A landscape with many valleys, sampled at points; each row gives a point and its height.
A ball rolls from a point to the lowest of its 2 nearest points, and stops where none of them is lower. Distance is the straight distance between rows; heights are no part of it.
k658: [202 108 155 162 157 104 161 113 101 160  97  61 140  89 216 105 130 174
  86 139]  height 584
k947: [117 130  80 141  95 100 176  93 136 101 131 104 189 140 109 106 134 106
 114 161]  height 420
k52: [136 136 155 119 154 172 117 196 110 111 134 160 110 117 149 136 134 144
 130 127]  height 384
k41: [157 105 134 127 149 101 157  90 144 144 101  49 176 143 123 143  97 145
 115 170]  height 172
k70: [123 180 189 167 105 131 122 138 107 148 120 142 118 117 182 142 145 173
 139 115]  height 521
k580: [168 142 106 115 152 163 108 202 120 101 130 189 103 124 149  89 116  93
 119 133]  height 283
k569: [165 134 183 112 184 159 116 170  71 116 130 157 114 115 149 160 134 162
 115 134]  height 418
k938: [ 54 134 132 138  91 141 121 110 171 119 118 177 117 152 117 128 153 126
 154  92]  height 294
k881: [131 170 130 121  89 123 164 104 136 129 111 124 155 172 133 110  94  81
 187 148]  height 309
k784: [ 79  67 108 147 146 170 131 137 144 148 181 133  86 139 133 156 161 146
 118  62]  height 16
k808: [ 88 170 171 114  82 119 148 117 155 131 121 123 133 156 136 141 118 107
 186 109]  height 322
k689: [114 121 132 138 136 100 124 112 161  97 102 119 169 136  99 135 128 135
 127 173]  height 271
k701: [ 90 134 155 121 124 158 145 130 120 103 149 121 174 152 107 160 110 103
 157 123]  height 165
k457: [ 98 161 178 100  75  84 120  71 168 146  97 141 119 168 146 147 130 119
 174  91]  height 352
k849: [117 150 145 126  93  96 148 102 181 145  87 149 160 178 136 127  96 130
 168 166]  height 213
k247: [ 76 123 108 187 100 140 118 133  77 140 180 116 103  97 137 128 151 142
 120  65]  height 477
k75: [112 136  74 146  96  94 163 118 104 129 134  68 175 112 122 124 146 106
 100 136]  height 463
k249: [160 127 112 170 110  91 149 102  74 175 140  89 120  71 178 110 157 185
  55 115]  height 396
k800: [136 156 106 114 133 137 140 136 133 141 116 150 152 176 124 110  80  95
 183 166]  height 351
k618: [191 143 147  75 145 135 112  99 147 111 109  63  99  86  74 159  83 122
 128 197]  height 190
k724: [108 170 134 141 102 153 139 203 102  76 138 138 115  98 138 111 120 103
 146 113]  height 128
k900: [184 137 133 103 159 123  83 150 152 112  96 124 101 117  80 112  56 106
 110 178]  height 121
k10: [ 83 108  97 190 108  98 120 125  86 151 160  82  97  86 117 124 148 169
  84  90]  height 501
k194: [127 116 159 158 112 105 161  76 196 138  93 119 173 165 147 122 116 149
 145 161]  height 153
k168: [158 116 139 139 145 114 130 112 167  90 111 135 167 144  79 136  72 126
 152 192]  height 252
k726: [124 186 145 132  93 128 149 132  55 153 167 114 156 126 174 125 136 105
 141  95]  height 367
k972: [149 153 113 145 116  90 154 119  71 173 145 104 145 110 185 111 157 157
  84 125]  height 364
k585: [131 153 117 159 125 127 117 198  94  81 121 138 117  88 115  95 135 117
 125 141]  height 224
k531: [158 126 140 166 129 128 185 105 182 138  82 103 138 174 112 112  64 140
 203 167]  height 163
k424: [138 119 118 127 128  91 109 105 139 113 105  77 110  95  94 142 143 147
  74 150]  height 201
k166: [100 148 122 125 126 171 148 185 135  78 144 146 135 130 109 127 137  89
 135 125]  height 8
k589: [158 112 105 102 139  90  75  98 180 106  97 162 125 117  66 104 114 128
  81 173]  height 24
k113: [ 92 153 112 109  90 120 113 118 121 157 124 148 117 138 158 110 153 108
 141 100]  height 371
k513: [140 179 132  88 103 112 122 139  98 183 116 155 112 143 163  92 135 110
 162 119]  height 336
k887: [ 88 145 120 122  98 131 135 114  91 190 177 115 148 127 153 151 161 123
 126  80]  height 181
k26: [213 146 132 122 168 101 156 128  79 175  97 100 122 118 177  97 110 163
 107 167]  height 614
k520: [168 120  91  95 157 145  74 181 147 118 122 177 120 144 121  94 106 101
  90 136]  height 226
k936: [183 127  87 147 130  96 174 131  79 140 123  35 152  85 163 106 134 122
  95 145]  height 540
k262: [152  84 133  90 190 177 132 151 164  91 151 166 154 166  96 161 108  89
 126 142]  height 298
k503: [144 131 112  88 150 122  87 154 138 154 113 168 142 150 122 100  99 112
 107 162]  height 170
k670: [ 79  86 107 158 135 126  89 108 163  84 118 168 105 138  66 124 149 142
 115 129]  height 183
k923: [109  93 117 130 135 143 130  87 142  77 152 200 185 138 102 139 156 127
 142 138]  height 315
k58: [141 147 109  90 134 155 103 166 152 125 117 187 143 176 124  96  78  72
 159 144]  height 389
k871: [152 123 127 133 138  86 139 114 153 150  91  67 137 103 129 122 143 166
  88 149]  height 256
k942: [136 114  85 113 145 105  94 115 158 119 110 167 149 148  91 117 124 117
 104 178]  height 101
k983: [174 103 144  87 184 126 132 101 130 147 111  94 155 159  74 168  74 124
 144 176]  height 65
k419: [ 94 148 171 185  99 133 116 126  91 145 140 161 106 113 175 144 155 188
 107  89]  height 502
k719: [156 172 163 176 114 105 146 156 124 160 109 118 127 102 192 120 125 166
 132 141]  height 545
k560: [170 137 131  93 124 114 122  90 135 113 113  49 127  79  84 156 131 121
  99 171]  height 137
k581: [199 108 128  83 187 154  85 148 134 120 118 138 121 153  66 121  34 108
 128 161]  height 63
k299: [135 110  98 139 142 154  93 189 136  74 135 165  77  96 108 113 154 113
 106 123]  height 439
k163: [ 98 109 142  96 170 154 104 148 161 150 133 157 133 154 138 144 147 133
 135 116]  height 230
k819: [186  98 139 113 139  93 141  74 183 152  83  42 119  89 145 129 144 153
  84 144]  height 303
k995: [ 90 145 115 158  72 141 133 128  84 132 167 147  89 110 147 116 160 113
 144  57]  height 454
k425: [197 124 133 111 146 117 111  78 176 106  97  95 119 121  82 139  84 110
 112 200]  height 231
k626: [111 165 116 101 105 142 110 147 153 127 106 175 119 151 142 103 119  98
 170 135]  height 425
k564: [ 96  94 132 142 160 155 115 159 150 108 154 130  90 115 110 158 163 153
 105  88]  height 100
k601: [ 69 117 100 128  88 151 131 101 110 139 193 120 152 134 124 142 157 100
 131  76]  height 130
k242: [136 172 158  83 114 112 130 116 123 181 111 127 120 161 164 112  95  97
 191 119]  height 302
k861: [ 94 114  75 174  99  93 108 119 117 134 126 104  93 104 100 110 150 162
  92 123]  height 526
k487: [111 141  77 134  99 108 136  80 121  90 129 168 181 143 112 107 132 108
 131 168]  height 379
k470: [149 105 152 166 133 108 177  74 173 115  91 118 180 164 132 129  79 147
 175 192]  height 86
k614: [ 84 147 167 125 105 159 121 142 119 136 153 140 113 115 151 157 143 122
 159  62]  height 578
k329: [ 90 142 165  84 109 118 109  83 159 171 124 165 129 173 149 140 152 109
 168  96]  height 357
k514: [211 126 108 128 154 113 174 123  87 127 112  24 134  89 130 118 103 117
 117 165]  height 569
k769: [103 105 137 118 150 167 138 163 162 116 158 160 106 140 136 142 164 115
 129  80]  height 174
k653: [225 129 154 127 174 107 166 101  71 168 102  83 118  92 193 135 110 179
  74 157]  height 600
k986: [161 117  69 122 129  91 152 103 108 142 117  58 171 100 125 106 149 120
  84 156]  height 504
k227: [131  80  95 154 160 144 113 178 119 102 151 161  40 108 129 129 151 154
 106 112]  height 387
k97: [113 145 110 121 135 118 115 151 110 141 129 125 143 109 122 117 139 123
 107 142]  height 275
k913: [ 90 121  86 132 107 136 138  94 146  95 144 183 162 163 104 110 140 100
 151 126]  height 348
k284: [108  74  94 136 145 166 145 113 145  45 159 193 151 139  81 138 156 109
 121 124]  height 280
k433: [194  94 139 101 164 100 132 102 181 168  71  68 129 116 161  99 110 161
  98 162]  height 339
k8: [128 179 193 149 109 147 137 148  71 133 140 148 126 127 180 152 131 133
 170 102]  height 541
k474: [120  85 108 126 169 141  95 151  91 133 150 149  69  97 127 143 163 158
  84 105]  height 346
k940: [ 53  84  98 158  93 163 130 113 120 152 183 128 103 130 129 158 144 126
 141  58]  height 78
k37: [178 138 151 170 126  96 152 124 124 169  95 104 138 105 229 103 129 186
 104 137]  height 567
k251: [115 165 102 143  90 112 159 139  91 153 160  81 168 115 141 122 131 101
 135 116]  height 419
k566: [ 83 140 161  97  99 146 110 122 171 128 118 179  97 154 145 128 153 111
 170  72]  height 329
k390: [110  76 117  82 166 169 121 123 166 109 146 170 148 163 110 156 146 115
 125 125]  height 268
k435: [ 76 117  75 162  93 117 106 136 118 129 132 150  84 120 120  94 145 139
 128 110]  height 511
k865: [169 100 139  82 186 146 108 121 133 101 126 141 151 166  59 142  70 108
 144 173]  height 20
k885: [115 128 109 129  80 157 144 130  89 125 173 159  70 126 180 115 177  68
 160  39]  height 428
k403: [135 153 149 167 107 124 188 121 148 130 110  93 135 171  96 127  61 124
 225 142]  height 228
k141: [138 133 167 139 161 140 106 161  77 105 143 124 118  79 129 157 155 167
 100 119]  height 449
k825: [ 80 124 181 116 117 156 132 131 146 134 166 116 147 142 135 172 142 135
 135  75]  height 594
k655: [107  98  58 136 132 127 100 162 128 102 125 161  85 121 101  95 150 117
 103 122]  height 480
k891: [105 115 151 173 139 148 105 140  80 128 146 142  94  90 150 152 155 184
  97  92]  height 479
k515: [171 107 156  99 172 114 139 118 122 166 116  56 153 119  98 166  86 150
 131 167]  height 113
k542: [136 179 152 106  81  97 152  96 157 159  81 116 133 180 157 114  90 110
 200 141]  height 264
k414: [123 164 187 131  94 162 135 147  85 111 170 154 108 122 189 149 142 110
 164  54]  height 559
k516: [ 96 124 138 124 135 121 138 136 143 128 135 119 164 134  95 139 129 117
 126 135]  height 219
k183: [104 162 173 120  98 145 169 129 136 125 122 116 140 167 107 148  77 114
 213 134]  height 282
k219: [127 158 104 150 120 120 115 166  81 123 134 144 115  99 148  99 160 143
 112 127]  height 296
k596: [108  99 128 115 159 106 109 107  99 184 149  90 128 103 120 144 165 174
  77 108]  height 265
k337: [105 142  97 110  81 145 125 131 120 125 145 168  92 154 158 105 165  82
 155  68]  height 400
k901: [103  49 106 137 154 156 114 111 159  55 140 162 105 133  67 151 156 122
 104 119]  height 240
k464: [116 125 127 102 145 162 154 161 136  87 133 137 163 155  98 125  98  94
 157 136]  height 105
k492: [ 92 106 124 116 129 130 127 117 110 174 162  93 163 124 120 163 156 139
 103  93]  height 225
k122: [138 167 136 121 137 122 134 140  65 167 148 124 149 117 173 131 140 137
 117 122]  height 328
k377: [121  94 119 125 150 115  74 118 170 100 106 148  99 120  69 131 127 144
  91 146]  height 112
k827: [117  83 123 114 162 131  85 112  91 149 149 101  76  78  96 154 160 171
  77 104]  height 306
k132: [ 71 122 149 157 120 128 113 130 180  97 127 157 119 131 104 138 144 145
 130 117]  height 248
k977: [169 124 140 129 135 100 100 133 183  87  83 123 135 127  78 111  85 116
 110 198]  height 191
k125: [126 141 134 126 123 165 114 194 135 101 133 192  83 117 154 107 136 118
 133 104]  height 337

Call two points neighbours if one is among the 2 nearest of the other. Go from one point of each pair to the other, from neighbour to neighbour, staying as low as possible. Name the highest point that can't be avoided.
k470, k784 -> k861
k542, k122 -> k75
k560, k166 -> k689
k589, k470 -> k329
k865, k560 -> k425

Where does a ball stop that starts at each point below?
k655 -> k784
k719 -> k589
k414 -> k589
k947 -> k589
